Points on a hilly landscape, in no order, each with its height.
A ball rolls from a point to whichever of its 2 nearest points has the largest drop for the distance, and stops where none of them is lower. Distance is the straight distance between rows; heights are no part of it.
z21: [117 125 119 152 153 117 120 142 117  93 113 139 136 113 134  52 131  71
  94 122  97 119]  height 811
z240: [168 166  95  77  97 138  57 131 178  84 127  60 112 136 118 108 108 135
 118 144 107 153]  height 574
z202: [119  92 195 127 118 114 171 116  72 120 137 192 160 133 151 150 167 123
 110  88 173 158]  height 317
z977: [105  85 131 123 163 107 185 156 152 123  71 157  89 155 145 121  98 157
 143 138 162 154]  height 367
z907: [152  91 103 157 112 134  90 149 143  85 172 125 100 100 138 100 183  96
 105 162  92 172]  height 60
z355: [152 168 134  75 123 152  98 147 191 101 118  65 127 184 160 123  69 132
 126 115 122 149]  height 541
z771: [145  85 143 137 120 101 139 146 115 120  75 144 188 139 125 137 123 147
 128 110  67 151]  height 511
z84: [158 146 125 165 150 150 137 123 146 193 182 101 102 164 134 127 120 109
 145 108 113 112]  height 225
z716: [142 138 118  98 122 152 116 108 125 109 118  75 167 124 142 191 112 185
 135 179 142  75]  height 745
z659: [122 118 128 119 144 102 114 172 154  55 101  89 138 166 146  95  81 133
 105 164  75 122]  height 479
z630: [130 147 140 130 164 151 194 153 123 155  69 189 130 135 103 131 144 132
 132  45 115 105]  height 641
z363: [120 123  86 161  82 155 122  93 155 175 151 123  72 109 104 114 122 159
 143 178 118 121]  height 140
z899: [142 131 152 121  81 112 165  87  65 132 120 188 136 119 129  91 158 147
 105  67 166 171]  height 369
z507: [124 146 163 167 108 117 151 172 169 131 142 206 114 149  86 158 173 124
 170  79 155 148]  height 605
z430: [130 118 127 171  88 135 122 167 156 133 138 182 166 122 101 154 185  95
 183 108 179 141]  height 582
z372: [131 151 184 122 121 134 152 102 125 168 130 168  89 127 114 115 102 143
 106  90 121 159]  height 420
z226: [174 142 103 183 140  96 138 181 170  94 168  93 114 151 161 161 122 160
 163 168 148  95]  height 247
z752: [129 138  82  98 104 112  74 136  69  98  96  81 161 109 106 141 145 127
 108 139 148  90]  height 624
z170: [112  87 164 107 128 100 136 139 123  95  74 161 204  91 123 129 130 125
 143 100 145 179]  height 537
z642: [175 100 118 126  75 132 170  98 111 135  89 154 117 103 124  70 143 159
  98  91 114 176]  height 413
z660: [116  84 105 155 129 136 138 125 167  99 124 115 121 127 117 110 137 153
 120 206  52 124]  height 41
z168: [106 125 155 150 103 156  99 125 165 116 190  73 147  83  96 120 117 112
 130 158 136 115]  height 169
z466: [111  87 118 135 119 162 138  81  99 118 149  90 158  74  79  76 161 114
  83  84  93 127]  height 339
z731: [112  82 150 102 144 182 124 124 184 101 122 103 167 119 154  98 103  94
 107 161  84 143]  height 249
z515: [102 157 154 165 171 116 181 156 168 154 127 176 100 140  73 137 146 123
 157  77 116 119]  height 625
z784: [118 183  97 153 131 138  89 137 127 148 135 145  94 126 135  69 102  77
 119 136 114  93]  height 799
z941: [168 131 137  84  97 187 112 108  89 187 102 110 142 143 129 187 124 149
 102 101 124 118]  height 677
z458: [ 99 198 181 126 129  76 118 139 146 113 169 145  98 106  65 158 126 139
 147 110 137 130]  height 362
z733: [110 119 128 105 109 121 127  59 107 147 101 117 144 105  71 109 115 177
 118 127  98 143]  height 152
z685: [178 112 120 165 127 125  95 172 156  85 183  91 139 144 151 113 153  94
 110 149  57 135]  height 122
z146: [144 142 114 107 102 178 105 116 120 117 140  54 124 165 148 143 109 146
  94 164 118  76]  height 758
z360: [115 195 186  68 141 153 106 118 131 145 135 130 154 127 141 189  80 147
 125 122  95  95]  height 715
z63: [126  97 116 126 189  86 150 187 126  87  91 107 144 181 170 134  90 130
 149 129 108 121]  height 446
z177: [175 114 131 161  78 151 141 149  85 152 132 135  97 153 109 139 168 123
  94  59 167 135]  height 337
z904: [ 96 144 101 125 114 144 135  69 106 180 101 158 126  79  67 120 144 158
 148 106 131 123]  height 202
z655: [ 99 131 162 142 134  69 164 155 113  97  76 171 129 152  89 123 117 170
 123 105  87 139]  height 482
z837: [162 177  98 124 134 122 102 130 209 136 158  96 130 126 134 134  90 149
 191 148 123 139]  height 398
z869: [111 106 121 171 115 107 104 111  95 121 170 151 180  97 167 108 160  77
 138 167 121 122]  height 145
z595: [110 121  41 146 108 148 124  86 113 166 120 132  99  89  94 104 155 141
 126 127 103 111]  height 192
z695: [126 120  97 160 154  88 145 124 155 110 152  89 138 124 132 145 127 161
 180 201 144  93]  height 288
z388: [115 124 163 119 134 118 179 168 124 129  80 198  58 174 156 138 107 156
 104 109 153 142]  height 414
z626: [112  95  93 113 149 184 148  73 111 114 149  93  99  96 120  46 143 116
  62 126  90 127]  height 316
z657: [126  88 108 143 144  85 171 147 132 128 101 126  97 160 153 152 125 170
 153 192 173 130]  height 328
z213: [102 169 140 158 155  81 130 111 121 133 170 126 103 123  67  85 135 107
 145  86 146 137]  height 399
z486: [143 120 109 130 150 146 112 130 109 139 149  85 146 105  99 110 160  69
 123  61 169 129]  height 508
z248: [144 148 157 102 133 189 135 110 127 187 110 123 146 175 151 164  95 146
 115 110  73 105]  height 696
z672: [137  90 102 146  96 177  88 143 161 104 195  78 104  92 140 128 156  96
 111 173 133 130]  height 119
z890: [148  68 133 112 141 129 136 113 119 147 122 105 162 131 174 148 124 120
 144 148 158 156]  height 376
z644: [ 95 179 133 124 136 140 105 137 125 131 105 151 115 115 149 112  75 118
 127 177 130  84]  height 784
z371: [139 114  87 131 119 140 107 135 149 147 114 124 149  88 106 162 162 106
 179 139 173 124]  height 555
z448: [ 60 174 144 139 113 100 133 125  91 107 160 184  75 138  89 126 166 123
 114 123 184  96]  height 703
z335: [126 196 152 121 117  88 116 114 110 132 171 148 101 109 121 195 137 156
 145 141 147 100]  height 319
z864: [113 114 122 145 127 120 120 132 111 138 106 197 179 112 183 115 128  89
 147 159 124 127]  height 219
z806: [ 76 131 157 151 153  86 156 125 122 142 130 209 170 118 161 152 121 138
 183 154 115 133]  height 181
z174: [ 86 100 204 123 144 124 160 150 101 125 115 204 165 128 169 188 127 117
 133 114 125 128]  height 256
z813: [ 87 114 101 171  70 140  97 118  60 136 176 137 146 100 141 126 160 112
 100 138 137  89]  height 216
z906: [167  68 110 106 115 162 135  98 125 133 112 127 143  90 151  99 150 109
 105 124 130 175]  height 412
z11: [ 98 164 155  79 135  80 131 128  73 102  97 178  88 145 113 156 152 128
  99 110 177 121]  height 680
z325: [112 179 144 110 150  57 136 127 122 129 131 191 151 112 139 207 141 161
 186 137 112 119]  height 254
z613: [151 145  81 120 164  79 105 103 150 146 150 107 118 132 149 101 112 120
 175 146 137 161]  height 354
z526: [132 173 128 106 105  95  86 159  68 107  81 151 141 138 128 137 140 112
 111 103 169 119]  height 653
z726: [101 109 177 121 102 165 113 121 176 108 143  97 188 102 125 130  87 139
 127 180  87 126]  height 211
z156: [117  74 119 100 174 161 138  98 165  84 131  95 108 125 146  59 127 111
  86 174  89 172]  height 285
z632: [176 137  68 169 120 114  99 178 137  89 153  95 124 136 149 140 157 116
 136 169 113  79]  height 190
z754: [176 105 156 146  87 152 146 144 127 175 138 123  99 147  98 202 161 154
 128  88 152 143]  height 377
z992: [108 143 120  99 126 189  97  99 113 147 110 104 132 132 159 110  84 112
  87 169 112  82]  height 770
z158: [126 125  75 113 137 164  91 118 102 142 152  80  94 111 140  82 133  69
  87  99 161 116]  height 483
z590: [147 147  56 107  87 114  58 122 127 102 148  75 119  87 113 128 140 136
 131 156 137 123]  height 601
z498: [ 87 154 133 158 104  99 122 131  90 119 157 172  79 147 151 106 124 127
 122 171 189 112]  height 723
z662: [168 101  76 129 150 111 139 129 136 133 112 116 145 111 105 118 186  87
 162  76 180 161]  height 530
z892: [133 117 116 105 166 137 123 143 140 113 108  98  89 139 157  64  93  76
  90 130 179 139]  height 447
z868: [128 142 180  95 145 163 144 158 146 149  88 168  78 146 149 125  69 126
 104  94 135 143]  height 455
z947: [109 110 122 112 196 101 146 157 141 106  94 133 122 148 174  85  80  95
 136 130 148 145]  height 411
z559: [100 145 183  95 139  78 174 107 134 136 111 191  80 124  92 141 122 171
 119  83 113 167]  height 451
z320: [117 169 158  82 172 172 122 123 149 118 127  99 187 132 172 187  82 146
 152 155 134  77]  height 730
z834: [165 158 143 104 180 134 129 152 148 169 150  97 123 172 143 171 117 108
 156  72 132 131]  height 277
z951: [118 134 143 148  70 167 106 134  87 150 154 151 123 112 120 152 153 106
 111 101 177 118]  height 281
z793: [129 123 109 154 134 165 141  87 182 167 171  85 105 148 103 107 118 137
 148 151  89 121]  height 184
z610: [167  73 143 149  98 140 166  89 108 181 130 113 138 140  96 165 153 179
 126 100 112 158]  height 406
z313: [142 127 152  85 125 112 114 127 137  86 114  59 161 192 147 123  79 151
 104 116  98 159]  height 510
z808: [164 120 127 119 142 171 161 128  82 173  72 137 152 139 111 151 149 131
 103  61 114  97]  height 658
z552: [106 117 127 155 106  80 122 106 128 103 118 116 148 119  91 106 116 168
 134 187  70 128]  height 93
z714: [115 108  72 163 170  88 147 112 141 131 148 111 109 130 124  92 149 117
 159 167 137 123]  height 318
z97: [152 134 149 106 152 102 121 153 127 139 133 116 139 144 163 183 116 126
 160 120 171 149]  height 331

For each start below, name the point where the ball stops.
z248 => z947
z906 => z363
z644 => z947
z498 => z947
z430 => z947
z613 => z907
